Points on a hilly landscape, in no order, each with its height.
A climber steps from a point to whichever of its 4 nearest points has the largest rise for the distance, and stops where none of them is higher. Distance is the straight distance between rows; heights are no part of it.
kopod: +0.33	-0.77	-0.86	+2.63	+2.60	+1.49	-0.36	-0.35	-1.08	+0.04	+1.66	-0.02	-3.08	+1.65	+1.57	+0.18	+2.78	-0.71	-0.75	+0.57	+0.36	-0.86	+2.11	+1.35	-0.71	+3.20	+1.07  (h 8.20)
ven: -0.08	-1.57	-0.62	+1.54	+0.11	+0.68	-0.02	+1.70	-0.45	+0.52	+3.34	+0.02	-1.54	+0.46	+2.36	+0.01	+0.91	+0.16	-0.32	-0.43	+0.19	-0.36	+1.06	+1.06	-0.29	+2.31	+0.74  (h 3.89)
Fud: -0.62	+0.78	+0.18	-1.87	-1.41	-0.58	+0.13	+2.52	+0.67	-0.51	+0.56	+0.69	+1.81	-2.11	+0.47	-2.04	-1.54	+0.21	+1.90	+0.37	-0.76	-0.19	+0.83	-1.89	-0.13	-0.08	-0.23  (h 2.01)
sefo: +1.54	+0.29	-1.39	+2.64	+1.41	+0.65	-1.85	+1.53	+0.48	+3.17	+3.57	-1.97	-0.05	+3.78	+1.85	-1.90	+0.64	-1.75	-2.97	+0.46	-2.04	-1.35	+0.74	+2.76	-1.00	-0.36	+0.58  (h 3.20)
Fip: +0.22	-0.77	-1.52	-0.59	-2.59	+1.19	-0.71	+2.76	+1.13	+0.41	+4.96	+0.25	-0.37	-1.47	+2.32	-1.67	-0.45	+0.39	+1.63	-1.98	+1.86	+0.40	-0.04	-0.12	-0.37	+1.56	-0.80  (h 3.42)
Nogi: -0.36	-1.27	-1.79	-0.64	-3.05	+0.85	-1.48	+1.39	+0.94	+1.96	+2.57	-1.13	+1.35	+0.77	+2.26	-1.17	-1.15	-0.69	-0.12	-2.56	+0.00	-0.18	-1.66	-0.86	-0.83	-1.56	-0.69  (h 6.39)
mut: -0.81	-0.33	-0.18	-1.93	-3.98	-0.03	-0.33	+1.98	+1.05	-0.26	+1.53	+0.82	+2.63	-3.13	+0.61	-1.65	-2.95	+0.23	+4.26	-1.06	+1.16	+1.27	+0.01	-2.62	-0.35	-0.56	-0.70  (h 1.69)
fupe: -0.33	+0.79	+0.09	-0.60	+0.69	+0.14	+0.87	-1.36	-0.41	+0.82	-1.64	-1.19	+0.58	+1.32	-1.32	+1.06	+0.84	-0.68	-1.96	+0.77	-0.68	-0.41	-0.58	+1.46	+0.42	-1.55	-0.65  (h 7.18)
dab: +0.98	-1.48	-2.27	+3.67	+1.47	+1.76	-0.90	-1.48	-0.48	+2.06	+2.26	-0.68	-2.28	+3.85	+1.06	+0.33	+2.55	-0.58	-2.38	-0.10	-0.68	-1.15	+0.50	+3.85	-1.25	+0.39	+1.66  (h 2.20)
Pobi: -0.47	+0.47	+0.22	+0.45	+0.54	+0.29	+0.85	-3.68	-1.33	+0.73	-2.93	-0.88	-0.11	+1.76	-2.21	+1.95	+0.28	-0.50	-1.67	+0.78	+0.18	-0.34	-1.25	+1.34	+0.97	-2.14	+0.55  (h 9.28)
Retug: -1.46	-0.33	-0.84	+0.12	-1.15	+0.85	+0.76	-3.71	-1.04	+2.09	-2.39	-1.03	-1.34	+2.49	-0.83	+2.43	+1.67	-0.35	-1.30	-1.18	+0.02	-0.62	-1.24	+0.76	-0.30	-0.65	+0.46  (h 7.07)
sir: +2.56	-1.41	-1.07	+0.98	+0.64	+0.05	-1.05	+4.60	+0.93	-0.62	+6.77	+0.99	-1.94	-1.71	+3.05	-0.99	+0.32	+0.12	+1.71	-0.76	+0.60	+0.84	+2.40	-0.53	-0.22	+3.92	+0.71  (h 0.83)
rozo: +1.88	+2.50	+1.30	+1.58	+3.79	+0.54	+0.70	-0.54	-1.71	-1.94	-0.54	-0.03	-1.73	+0.07	-1.08	+0.38	+1.65	+0.86	-0.46	+3.41	+1.52	+0.73	+1.15	+1.64	+1.05	+1.85	+1.00  (h 2.04)
reg: -0.83	+0.89	+1.43	-2.03	-1.60	-1.83	+1.32	-0.76	+0.23	-0.82	-4.12	+0.73	+2.26	-2.80	-2.01	-1.73	-2.60	-0.07	+1.67	+0.03	+0.40	-0.19	-1.24	-1.53	-0.33	-1.72	-0.29  (h 7.92)
nebi: -2.21	+2.00	+0.06	-1.48	-2.32	-1.71	-0.30	-0.04	+1.37	+1.67	-2.16	-1.70	+2.90	+1.49	-0.17	+0.24	-1.26	-1.01	-1.52	-1.17	-2.25	-0.39	-2.55	+0.03	+0.25	-3.33	-1.13  (h 5.04)
fub: +1.46	+0.00	+0.96	+1.53	+3.18	-0.04	-0.72	+2.22	+0.48	-0.25	+2.13	+0.51	-0.52	+1.19	+1.49	-1.37	+1.04	-0.39	-0.90	+2.04	-1.13	-0.44	+1.43	+1.82	-0.37	+0.89	+0.77  (h 4.35)
fogo: +0.20	-1.86	-1.91	+0.33	-2.52	+1.10	-1.79	+0.62	+0.72	+2.56	+4.66	+0.15	-0.02	+0.53	+2.25	-0.47	-0.38	-0.04	+0.24	-2.58	+0.42	-0.40	+0.05	+0.78	-0.89	-0.08	+0.77  (h 4.78)
rumim: -1.65	+0.21	-0.17	-0.96	-0.47	+0.18	+0.98	-1.64	-0.13	+0.43	-4.25	+0.27	+0.91	-0.33	-2.23	+0.74	-0.35	-0.33	-0.15	-0.66	+0.04	+0.68	-1.25	-0.47	-0.30	-2.31	-0.48  (h 4.46)
zotog: +2.13	+2.73	+1.97	+2.18	+4.64	+0.06	+1.19	+0.28	-1.14	-1.98	-0.62	+0.45	+0.50	-0.59	-0.92	-0.41	+1.14	+0.30	-0.86	+3.47	+0.18	+0.34	+2.13	+0.95	+1.09	+1.34	+0.82  (h 0.58)
Fena: -1.42	+2.41	+1.43	-2.09	-1.20	-2.19	+0.14	-0.04	+0.93	+1.37	-3.34	-1.07	+3.81	-0.32	-1.38	-1.63	-2.40	-2.06	-0.54	+0.32	-2.58	-0.06	-2.31	-1.31	-0.39	-3.63	-0.92  (h 4.24)
Nole: +0.37	-0.05	+1.37	-0.94	+0.49	-0.32	+1.50	-0.89	-0.84	-3.24	-1.92	+1.37	-0.53	-3.54	-2.02	-0.25	-0.36	+0.93	+2.19	+1.79	+1.98	+0.18	+0.77	-1.37	+0.55	+1.26	-0.92  (h 2.23)
kif: +0.90	-0.54	+0.35	+0.59	+0.86	+1.31	+1.05	-2.57	-1.21	-0.81	-2.07	+0.29	-1.54	-0.33	-2.56	+1.41	+1.38	+0.52	-0.20	+1.44	+1.13	-0.04	-0.30	+1.29	+0.67	+0.05	+0.37  (h 9.13)
Rosuf: +0.47	-1.24	-0.96	-0.91	-2.41	-0.01	-0.67	+2.63	+1.42	-0.15	+4.34	+1.01	+0.70	-2.60	+2.13	-1.88	-1.42	+0.23	+2.66	-1.42	+1.50	+0.42	-0.23	-2.03	+0.61	+0.54	-0.13  (h 2.68)
tipul: -0.10	-0.88	+0.00	-1.37	-1.59	-0.23	-0.23	+1.63	+0.49	-0.37	+2.09	+1.34	+0.75	-2.66	+1.25	-1.73	-1.21	+1.26	+3.61	-1.19	+1.23	-0.15	+1.35	-1.59	-0.90	+1.62	-0.50  (h 1.57)
Soka: +1.49	+0.07	-1.17	+3.09	+2.48	+1.88	-0.56	-1.33	-1.20	+1.40	+1.80	-0.58	-2.93	+4.10	+0.42	+0.98	+2.81	-0.99	-2.89	+1.24	+0.30	-1.51	+1.01	+3.53	-1.30	+1.40	+0.97  (h 4.02)
Tuki: +2.01	-1.05	-0.37	+1.55	+1.65	+1.14	-0.93	+3.04	+0.63	-1.91	+4.10	+1.86	-2.70	-1.07	+2.34	+0.14	+1.72	+1.19	+0.39	-0.62	+1.03	+0.12	+2.66	-1.20	-0.42	+4.99	+0.63  (h 9.02)
raniv: +1.59	+1.46	+1.20	+0.77	+2.55	-0.27	+0.66	-0.32	-1.13	+0.08	-2.34	+0.22	+0.14	+0.32	-0.33	+0.19	+0.44	-0.27	-0.36	+2.76	+0.85	-0.22	+0.11	+1.20	+0.61	-0.46	+0.36  (h 3.00)
Pivu: +1.82	-0.91	+1.08	+0.27	+1.67	-1.15	-0.05	+2.02	+0.42	-3.15	+1.93	+1.23	-1.89	-2.26	+1.49	-0.05	+0.12	+1.64	+2.97	+0.93	+0.55	+0.34	+3.19	-1.63	-0.01	+4.73	-0.13  (h 2.32)
tikad: -2.04	+1.87	-0.54	-0.70	-1.59	-0.70	+0.96	-4.52	+0.53	+2.30	-3.40	-1.33	+0.94	+2.34	-2.36	+3.29	+0.15	-1.15	-2.71	-0.46	-1.73	-0.01	-2.47	+0.04	+0.34	-4.27	-1.04  (h 3.40)
Rubad: -0.57	-2.55	-1.18	+0.82	-0.94	+1.86	-0.88	+0.12	-0.12	+0.68	+1.25	+0.00	-2.10	+0.29	+0.54	+1.37	+1.11	+0.04	-0.04	-1.87	+0.75	-0.82	+0.61	+0.64	-0.59	+1.17	+0.87  (h 3.57)
morer: -1.78	+1.85	-0.18	-1.50	-0.90	-1.10	-0.11	-2.32	-0.13	+1.72	-3.66	-1.63	+1.59	+2.53	-1.92	+1.18	-0.55	-1.19	-1.76	-0.43	-2.20	-0.08	-2.62	-0.47	+0.63	-2.92	-1.53  (h 4.28)
vapo: +2.17	+0.68	+1.91	+2.45	+5.25	-1.41	+0.27	+3.02	-0.10	-1.76	+2.77	+0.95	+0.06	+1.26	+1.18	-0.11	+0.83	+0.15	+0.08	+3.20	-0.62	-0.05	+2.60	+1.23	-0.49	+1.98	+0.82  (h 3.73)
Solel: -0.04	-0.34	+0.20	+0.03	+0.69	+0.89	+0.26	+1.30	-0.95	-0.44	+0.86	+0.84	-0.42	-0.83	+1.02	-0.35	+0.85	+0.85	-0.12	+0.66	+0.32	-0.10	+0.72	+0.25	+0.08	+1.60	-0.28  (h 3.43)
zulol: -2.35	-1.06	+0.17	-2.29	-4.07	-1.13	+0.37	-0.52	+1.37	+0.02	-2.65	+0.21	+1.83	-2.41	-2.06	+0.13	-2.86	-0.55	+2.66	-2.45	+0.31	+0.28	-0.75	-2.79	-1.04	-1.44	-0.97  (h 8.31)
suno: +1.11	-0.20	+0.06	+1.47	+1.89	+1.21	-0.41	-1.32	-0.71	+0.29	-0.33	-0.55	-1.36	+1.72	+0.03	+0.48	+1.15	-0.48	-1.00	+1.06	+0.64	-0.74	+0.59	+0.85	+0.53	-0.31	+0.56  (h 3.96)
Los: -0.36	+2.01	+2.40	-2.04	+0.84	-1.13	+1.18	+1.09	+0.76	-1.24	-3.03	+0.99	+2.71	-1.88	-0.81	-1.97	-2.27	-0.30	+0.31	+2.25	-0.51	+0.13	-0.39	-1.46	+0.46	-1.00	-0.72  (h 3.69)
temap: +1.75	-1.27	+0.77	+1.03	+2.18	+0.63	-0.14	-0.05	-0.97	-4.22	+0.69	+2.01	-3.51	-2.01	+0.16	+0.91	+1.60	+1.79	+2.40	+0.41	+2.37	+1.15	+3.05	-1.43	+0.07	+4.50	+1.31  (h 5.89)
vifu: -0.12	-1.20	-1.99	+1.70	-0.35	+1.80	-0.79	-2.43	-0.84	+1.77	+0.20	-1.37	-2.39	+2.30	-0.21	+1.20	+2.42	-0.29	-2.58	-1.00	+0.14	-0.98	-0.01	+1.57	-0.42	-0.18	+1.08  (h 4.40)
tak: +0.65	-1.02	-1.95	+1.64	+0.89	+1.28	-1.88	+2.48	+0.26	+2.21	+5.67	-0.65	-1.25	+1.29	+3.80	-1.07	+0.73	-0.68	+0.18	-1.10	-0.74	-0.48	-0.11	+1.22	-0.72	+0.74	+0.54  (h 2.90)
zaro: +1.34	+1.40	+1.55	+0.13	+3.13	-1.56	-0.48	+3.68	+1.25	-1.23	+0.71	+1.15	+2.24	-0.97	+1.60	-0.86	-0.90	-0.18	-0.02	+2.78	-1.55	-0.01	+0.64	+0.47	+0.99	+0.29	-0.08  (h 2.75)
Damo: -2.98	-3.35	-2.45	-0.28	-3.94	+0.02	+0.11	-3.30	-0.36	+1.74	-2.38	-1.21	-1.62	+1.40	-1.91	+3.68	-0.40	+0.23	-0.68	-3.12	-0.20	+0.02	-2.44	-0.95	+0.69	-1.92	-0.67  (h 3.33)
mired: -0.04	-0.17	-0.54	+2.64	+1.60	+1.12	-0.05	-2.08	-0.10	+1.70	+0.20	-0.47	-1.67	+3.13	-0.95	+1.31	+2.54	-0.89	-2.30	+0.49	+0.28	-0.76	+1.21	+2.36	-0.16	-0.85	+0.93  (h 2.05)
ger: -2.15	-2.02	-1.84	-1.67	-4.71	+0.50	-0.97	-0.65	+0.56	+1.83	+0.32	-1.91	+1.10	+0.99	+0.61	+0.49	-0.92	+0.40	+0.90	-3.97	-0.47	+0.58	-1.90	-0.87	-0.86	-1.38	-0.62  (h 6.51)
mebu: -0.13	-2.26	-1.42	+0.22	-1.29	+1.38	-0.07	+1.84	+0.33	-0.77	+3.85	+0.83	-0.79	-0.71	+2.37	-0.83	+0.53	+0.31	+1.27	-0.50	+1.14	-0.26	+2.27	-0.14	-0.40	+3.49	-0.02  (h 2.02)
leta: -1.43	-1.52	+0.53	-1.38	-2.19	-0.50	+0.71	-1.35	-0.16	-0.46	-2.75	+0.28	+0.95	-2.03	-0.84	+0.41	-1.08	+0.60	+1.20	-0.24	+0.57	+0.61	-0.26	-1.88	+0.25	-0.93	-0.85  (h 6.07)
zusu: +1.08	+1.99	+0.49	+0.22	+1.66	+0.68	+1.97	-3.10	-0.62	-0.90	-3.15	-0.34	+0.20	+0.69	-2.50	+1.75	+0.50	-0.85	-1.97	+2.01	+0.22	+0.59	-0.54	+1.41	+1.14	-1.80	+0.71  (h 7.08)
reta: +0.16	-0.63	+0.56	+0.39	+0.53	+1.49	+0.40	-0.59	-1.58	-2.64	+0.10	+1.16	-1.77	-1.30	-0.71	+1.07	+1.13	+1.69	+1.51	+0.04	+1.12	+0.64	+1.33	-0.70	+0.26	+3.17	+0.16  (h 8.72)
ruduv: +2.58	-0.08	+1.14	+1.46	+3.02	-0.84	-0.31	+3.82	-0.25	-2.67	+4.77	+1.18	-1.77	-0.06	+2.83	+0.58	+1.45	+1.55	+1.50	+0.46	-0.22	+0.28	+3.30	-0.62	+0.15	+4.27	+0.30  (h 1.14)
liro: -1.55	+0.19	-2.01	-2.31	-3.71	-1.25	-2.06	-0.62	+1.14	+2.33	+2.47	-1.29	+2.06	+0.69	+1.43	-0.82	-1.59	-0.77	+1.73	-4.33	-0.50	+1.39	-3.24	-1.43	-0.18	-2.83	-0.86  (h 8.30)
mem: +1.59	+0.06	-0.69	+2.74	+2.02	+0.82	-0.36	+1.89	-0.40	+0.49	+3.58	-0.43	-1.36	+2.56	+2.69	-0.38	+1.46	-0.45	-1.60	+1.09	-1.26	-0.50	+1.37	+2.37	-0.48	+0.85	+0.71  (h 8.60)
toduf: -1.77	+1.41	+1.27	-3.36	-2.86	-1.47	+0.44	+1.27	+1.68	+0.25	-0.93	+1.17	+4.09	-2.49	-0.64	-2.84	-3.77	-0.87	+0.83	-1.38	-0.96	+0.21	-1.68	-2.17	-0.77	-2.41	-0.74  (h 8.61)
lide: -1.06	+1.99	+1.28	-0.90	-0.54	-1.08	+0.51	-1.41	+0.49	+1.00	-3.75	-0.21	+1.75	+0.47	-2.02	+0.39	-1.06	-0.05	-2.07	+0.45	-1.14	-0.33	-1.59	-0.38	+0.44	-3.00	+0.09  (h 4.07)
kolos: -0.01	-1.24	+0.54	-1.29	-1.46	-0.15	+0.95	-0.28	-0.04	-1.15	-0.89	+0.75	-0.43	-2.56	-1.58	+0.02	-0.38	+2.23	+2.19	-0.87	+1.05	+0.90	+1.05	-1.75	-0.50	+1.83	-0.19  (h 5.62)
medor: -0.32	+1.94	+1.49	-1.41	-0.35	-0.77	+2.05	-1.94	-0.48	-1.00	-5.02	+0.87	+1.07	-2.12	-3.87	+0.38	-2.21	+0.34	-0.30	+1.06	+0.62	+0.05	-1.58	-1.35	+1.10	-2.50	-0.29  (h 4.51)
Kepa: -0.98	+1.82	-1.07	+1.03	+0.39	+1.16	+0.59	-3.55	-0.57	+2.59	-2.32	-1.87	-0.26	+4.47	-1.49	+3.18	+1.25	-0.90	-2.64	-0.12	-1.04	-1.43	-0.89	+3.18	+0.66	-2.92	+0.12  (h 1.71)
zomu: -0.79	+1.99	+2.67	-2.61	-0.06	-1.59	+1.74	-0.73	+0.76	-1.25	-5.46	+1.31	+2.72	-2.69	-3.47	-1.33	-3.28	-0.40	-0.54	+1.20	-0.04	+0.31	-2.26	-0.87	-1.17	-2.09	-0.43  (h 5.51)
lalo: +1.24	+0.97	+1.32	-1.26	-0.74	-0.54	-0.10	+3.48	+1.45	-2.00	+3.33	+1.62	+1.23	-2.92	+1.60	-2.61	-2.39	+0.75	+3.42	+0.66	+1.11	+0.24	+1.84	-2.75	-0.84	+2.66	+0.42  (h 0.88)
Ges: -1.47	-0.03	-1.25	-2.20	-3.36	-1.16	-0.54	+0.11	+1.12	+0.98	-1.02	-0.70	+2.21	-1.18	-0.28	-0.79	-2.03	-0.50	+0.91	-1.70	-0.67	+0.53	-1.86	-2.19	+0.62	-2.34	-1.29  (h 6.86)
Pip: +1.35	+0.45	+1.55	+1.21	+1.90	-0.68	+1.06	-0.36	-0.87	-2.41	-0.91	+1.08	+0.50	-0.74	-0.45	-0.65	+0.34	+0.79	+0.67	+2.01	+0.85	+0.37	+0.99	+0.37	+1.45	+0.79	+0.25  (h 2.63)
Teko: +2.35	+0.03	+1.42	+0.36	+3.38	-0.51	+0.03	+3.86	+0.92	-2.28	+2.49	+0.04	-0.44	-0.38	+1.95	-0.23	+0.13	+0.00	+1.55	+2.12	-0.32	-0.20	+2.45	-0.45	+0.12	+2.51	+0.12  (h 8.92)
gug: -0.17	+0.40	+0.81	+0.59	+0.87	+0.57	+0.25	-0.28	-0.42	-0.08	-0.74	-0.73	-0.58	+0.53	-0.74	-0.34	+0.24	+0.96	-0.64	+1.98	-0.51	-0.83	+0.70	+0.61	-0.02	-0.14	+0.23  (h 5.02)
gel: -1.81	-1.25	-0.93	-0.63	-2.65	+0.18	-0.21	-1.62	-0.20	+0.76	-1.65	-0.81	+0.25	+0.17	-1.35	+1.25	+0.14	+1.09	-0.63	-2.03	-0.51	-0.44	-1.30	-0.58	+0.75	-1.28	-0.12  (h 5.90)
monag: +0.34	+0.25	+0.86	+0.02	+1.13	+0.12	-0.39	+1.82	-0.64	+0.22	+0.19	+0.39	+1.07	+0.17	+0.75	-1.42	-0.40	+0.35	-1.00	+1.76	-0.58	+0.10	+0.85	+0.33	+0.38	-0.29	+0.52  (h 3.72)
tuf: -1.82	+1.05	+0.15	-1.57	-1.88	-1.65	+1.48	-2.99	+0.05	+0.58	-4.27	-1.21	+1.73	+0.55	-3.06	+1.97	-0.72	-0.78	-0.80	-1.11	-1.18	+0.45	-2.57	-1.08	+0.40	-3.36	-0.51  (h 4.14)
vori: -2.06	+2.09	+1.23	-1.16	+0.01	-0.74	+1.45	-2.80	-0.31	+0.57	-5.37	-0.60	+1.68	-0.95	-3.36	+0.62	-0.65	-0.11	-1.33	-0.42	+0.02	+0.74	-2.38	-0.01	+0.66	-4.47	+0.15  (h 4.00)
vifon: +3.39	-0.44	+1.51	+1.73	+3.58	+0.90	+0.48	-0.49	-1.74	-3.14	-0.71	+1.04	-3.34	-0.37	-0.37	+1.24	+2.55	+1.68	+0.16	+0.99	+2.57	+1.83	+2.15	+0.44	+1.03	+3.28	+0.45  (h 4.09)
kad: +1.55	-0.72	+0.21	+1.61	+1.14	+0.11	-0.75	+2.69	+0.45	-0.25	+4.18	+0.02	-0.66	+0.28	+2.91	-0.93	+1.27	+0.15	-0.39	+1.75	-0.91	+0.11	+1.21	+0.26	-0.02	+2.81	-0.46  (h 3.87)
fem: -1.84	+0.55	+1.07	-1.49	-2.23	-0.91	+0.67	+0.43	+0.70	-0.15	-2.63	+0.36	+2.66	-2.69	-1.54	-0.92	-2.08	+0.39	+1.40	-0.17	-0.47	-0.18	-0.65	-1.70	-0.54	-0.99	-0.83  (h 7.14)
Vadev: +0.21	+1.25	+1.92	-1.33	+0.36	-1.44	-0.23	+2.63	+1.29	-0.80	-0.86	+0.13	+3.58	-1.92	+0.39	-2.56	-2.36	-1.53	-0.32	+1.73	-2.24	+0.63	-1.04	-0.47	+0.45	-1.78	-0.71  (h 4.44)
Sapi: +4.06	+1.78	+1.87	+2.62	+4.63	-0.03	+0.26	-0.34	-2.15	-3.04	-0.30	+0.82	-2.74	+0.65	-0.04	+0.88	+2.33	+1.22	-0.51	+2.89	+1.70	+0.88	+2.45	+1.85	+1.27	+2.05	+0.87  (h 3.70)
rin: -1.05	+0.17	-0.09	-1.85	-0.51	-0.72	-0.26	+1.91	+1.30	+0.81	+0.89	-0.17	+2.84	-1.01	+1.34	-1.57	-1.62	-0.75	-0.14	-0.09	-1.45	+0.22	-1.47	+0.39	+0.17	-2.13	-1.13  (h 5.03)
mes: -0.57	+1.17	+0.82	+0.25	+0.36	-0.50	-0.62	+0.21	+0.49	+1.40	+0.07	-0.27	+1.50	+0.93	+0.40	-0.30	+0.83	-1.70	-2.36	+0.37	-2.10	-1.23	-2.19	+0.88	+0.45	-2.41	-0.95  (h 4.30)
bafa: -1.62	-0.67	-0.89	-1.68	-3.07	-0.38	-0.93	+0.10	+0.70	+0.94	-0.52	-0.10	+1.78	-0.95	-0.30	-0.64	-1.33	+0.55	+0.66	-2.36	+0.12	-0.26	-1.16	-2.33	-0.04	-1.66	-0.11  (h 6.52)
zaged: -2.33	-0.02	-1.41	-1.15	-2.93	-0.88	-1.61	-0.98	+1.40	+2.60	-0.87	-2.35	+1.91	+2.54	+0.88	+1.52	-0.16	-0.57	-1.64	-1.84	-1.73	-0.69	-2.32	+0.57	+0.64	-3.19	-0.86  (h 2.87)
Minog: -0.15	+0.66	+1.50	-1.68	+0.59	-0.92	+0.00	+1.81	+0.61	-1.54	+0.08	+1.32	+1.24	-2.90	-0.34	-1.88	-1.34	+0.61	+2.81	+1.31	+0.53	-0.26	+1.02	-2.01	-0.54	+1.90	-0.59  (h 1.54)
bip: -1.76	-0.67	-2.01	-1.31	-1.33	+0.31	-0.80	-1.47	+0.73	+2.68	-0.46	-1.26	+0.05	+1.98	+0.25	+0.81	+0.44	+0.10	-0.80	-2.27	-0.72	-1.00	-1.37	+0.16	-0.25	-1.77	+0.17  (h 4.54)
kupu: +0.56	-1.26	-0.45	+1.46	+0.94	+1.30	-0.08	+0.21	-0.71	-0.31	+1.49	+0.30	-3.43	+0.86	+0.84	+0.02	+1.93	+0.36	-0.42	-0.33	+0.53	+0.11	+1.39	+0.50	-0.23	+3.26	+0.91  (h 5.83)
galob: -3.02	-0.94	-1.17	-1.36	-3.49	-1.65	+0.59	-3.42	-0.81	+1.30	-4.80	-1.83	-0.17	+1.22	-2.83	+3.60	-0.36	-0.13	-0.06	-2.63	-0.89	+0.50	-2.59	-1.01	+0.70	-2.42	-1.25  (h 3.75)
taru: -0.45	+1.26	+2.10	-2.50	-0.02	-1.23	+0.53	+0.91	+0.41	-2.12	-1.35	+1.64	+1.92	-3.19	-0.79	-2.05	-1.88	+0.31	+1.93	+0.89	-0.22	+0.25	+0.25	-1.64	+0.08	+0.00	-1.01  (h 2.82)
poge: +2.46	+0.08	+1.08	+0.86	+3.33	-0.71	+0.27	+2.04	-0.26	-2.31	+1.09	+0.84	-1.24	-0.84	+0.33	-0.26	+1.27	+0.68	+0.91	+2.06	+0.22	+0.24	+1.14	+0.23	+0.04	+2.70	+0.01  (h 5.00)
Sudu: -2.87	+0.18	-0.79	-1.44	-1.62	-2.38	+0.02	-2.93	+0.27	+3.10	-2.64	-2.62	+1.64	+2.92	-2.26	+2.01	-0.92	-1.06	-1.52	-2.67	-2.11	+0.03	-3.07	+0.00	+0.62	-3.68	-1.20  (h 3.39)
gak: -0.78	-1.26	-1.61	-0.06	-0.49	+1.14	+0.04	-2.40	-0.54	+1.54	-1.44	-0.13	-1.46	+0.01	+0.10	+1.21	+1.26	+0.13	-1.13	+0.06	+0.01	-0.30	+0.40	+0.76	+0.19	-0.38	-0.12  (h 5.69)
lugi: +0.22	-0.50	-0.63	+0.76	-0.48	+1.34	-1.60	+1.38	+0.27	+0.72	+3.33	-0.47	-0.29	+0.77	+2.20	-0.78	+0.63	-0.82	-0.74	-0.55	-0.34	-0.38	+0.48	+0.90	+0.04	-0.39	+0.61  (h 3.16)
pel: -0.78	-0.51	-0.81	+1.28	-0.03	+0.40	-0.75	+0.64	+0.56	+2.05	+1.18	-1.92	+0.21	+3.06	+1.59	-0.23	+1.00	-1.24	-2.64	-0.25	-1.77	-1.71	-0.62	+1.84	-0.50	-1.20	+0.71  (h 0.43)
noza: -1.04	-0.31	-0.42	-0.45	-1.40	+0.92	-0.81	-0.24	+0.58	+1.46	-0.72	-0.70	+1.36	+0.51	+0.61	-0.68	-0.61	+0.09	-0.49	-0.91	-0.57	+0.09	-1.12	-0.52	+0.47	-0.56	-0.25  (h 5.75)
kibez: +0.90	-1.56	+0.10	+1.22	+1.57	+1.18	-0.36	+0.27	-0.91	-1.55	+1.68	+1.09	-4.44	-0.87	+1.22	+1.11	+2.44	+1.01	+0.50	+0.51	+1.66	-0.17	+1.83	-0.36	-0.93	+4.30	+0.88  (h 5.78)
Rud: -1.23	+1.29	-1.11	-1.20	-2.66	-0.89	-1.36	+0.45	+1.25	+1.50	+0.16	-0.89	+2.48	+0.99	+0.20	-0.06	-1.78	-1.35	-0.77	-1.85	-1.43	+0.93	-2.11	+0.10	-0.32	-2.78	-1.00  (h 5.96)
Gub: +0.86	-1.20	-2.97	+2.30	-1.54	+1.64	-1.76	+2.13	+0.46	+0.92	+8.29	+0.43	-2.71	+0.22	+4.37	-1.70	-0.31	-0.72	+0.87	-2.64	+1.22	+0.98	-0.47	+0.86	-1.67	+3.24	+2.08  (h 1.30)
kori: -1.00	+1.97	+1.90	-2.07	-0.17	-2.84	+0.68	+1.34	+1.20	-0.03	-3.29	+0.79	+4.26	-1.98	-1.68	-2.44	-2.28	-1.41	-0.77	+1.16	-1.77	-0.21	-1.27	-0.83	+0.31	-2.01	-1.24  (h 3.98)
Lezek: -0.36	+0.50	+1.38	-1.08	+0.09	+0.17	+1.08	-0.60	-0.94	-0.30	-2.57	+0.76	+1.09	-1.42	-1.47	-0.17	+0.05	+0.30	+0.34	+0.03	+0.35	-0.47	+0.21	-0.47	+0.61	+0.07	-0.32  (h 5.07)
mak: +1.34	-2.97	-2.87	+2.36	-0.06	+1.77	-0.67	+0.31	-0.31	+0.79	+3.78	+0.47	-4.05	+0.75	+1.86	+0.62	+1.88	+0.67	-0.81	-2.06	+0.96	-1.21	+1.08	+1.38	-1.78	+3.34	+1.43  (h 3.07)
vozu: -0.80	-0.15	+0.61	-2.71	-1.37	-1.08	+0.49	-0.02	+0.07	-0.95	-2.25	+1.77	+2.27	-3.31	-1.62	-2.36	-2.24	+0.15	+3.78	-0.45	+1.05	+0.02	+0.76	-2.20	-0.92	+0.09	-0.51  (h 2.67)
ribas: -2.63	-1.14	-1.77	-2.55	-4.95	-1.25	-0.33	-0.92	+0.88	+1.88	-1.99	-1.73	+1.44	-0.25	-0.45	-0.04	-2.46	+0.17	+1.70	-3.27	-0.48	+0.72	-3.30	-1.98	+0.19	-2.83	-1.70  (h 6.69)
Geti: +2.25	+0.76	+0.88	+2.74	+4.94	+0.16	-0.65	+1.66	-0.58	-2.06	+1.56	+0.58	-1.51	+0.70	+0.99	-0.19	+2.57	+0.29	-0.58	+2.71	+0.58	+0.63	+2.36	+1.71	+0.09	+2.08	+0.63  (h 8.37)
sozu: +1.18	+0.90	+1.75	+0.11	+2.56	+0.72	+2.12	-2.39	-1.37	-2.85	-3.76	+0.72	-0.63	-0.79	-2.54	+1.19	-0.16	-0.24	-0.24	+2.59	+2.05	+0.63	-1.00	+0.53	+1.09	-0.75	+0.50  (h 6.90)
veged: -1.51	+0.30	-1.56	-2.55	-5.30	-0.69	-1.28	+0.87	+1.60	+0.75	+1.16	-0.13	+2.97	-0.64	+0.90	-0.81	-2.83	+0.19	+2.85	-3.87	+0.71	+1.66	-2.00	-2.41	-0.53	-2.52	-1.24  (h 7.37)
tibi: +1.68	-0.32	+0.23	+0.88	+1.57	+0.52	-0.46	+1.96	-0.19	-0.99	+2.90	+0.80	-1.62	-0.55	+1.48	+0.03	+0.80	+0.98	+1.17	+0.73	-0.01	+0.31	+1.97	-0.25	+0.22	+3.21	+0.22  (h 3.41)
gofiv: +0.00	+0.49	-0.60	+1.41	+1.22	+0.90	+0.38	-3.87	-1.18	+1.17	-1.24	-1.35	-1.05	+4.47	-0.27	+1.61	+1.45	-0.53	-3.33	+1.18	-0.53	-1.24	-0.60	+2.18	-0.22	-1.39	+0.72  (h 4.77)
vav: +5.02	+1.57	+2.06	+2.62	+6.16	-0.67	-0.02	+0.14	-1.18	-3.07	+0.47	+0.12	-2.45	+1.28	-0.45	+0.93	+1.76	+0.91	+0.32	+3.37	+1.18	+0.93	+2.46	+2.00	+0.24	+1.26	+1.17  (h 2.03)
sagov: +0.87	-0.74	-0.37	+1.65	+2.43	+1.53	+0.91	-1.76	-1.95	-0.71	+0.32	+0.01	-4.33	+1.21	-0.29	+1.74	+2.36	+0.82	-1.08	+1.51	+1.68	-0.09	+1.33	+1.88	-0.11	+1.99	+0.72  (h 5.25)
Pugu: +0.41	-1.97	-1.60	+2.80	+0.90	+1.61	+0.33	-2.30	-1.38	+0.11	+0.08	+0.05	-4.22	+1.18	-0.22	+1.56	+2.12	+0.28	-1.74	-0.42	+1.36	-0.76	+1.77	+1.22	+0.00	+2.00	+0.92  (h 5.08)
kunaz: -0.65	-1.97	-0.72	-0.31	-1.02	+1.02	+1.24	-1.09	-0.63	-0.39	-0.03	+0.40	-0.85	-1.09	-1.27	+0.30	+0.44	-0.34	+0.63	-0.48	+1.33	+0.45	+0.45	+0.25	+0.30	+0.45	-0.10  (h 4.75)

Call two points neighbours if one is among the 4 nearest of the other. Go from one point of each pair to the other, from neighbour to neighbour, staying as high as possible. Name the lowest point that can't be avoided.
Geti and Teko => poge
kopod and liro => kolos
Tuki and reta => kibez
zulol and reg => fem
mem and Teko => fub
liro and reg => Ges
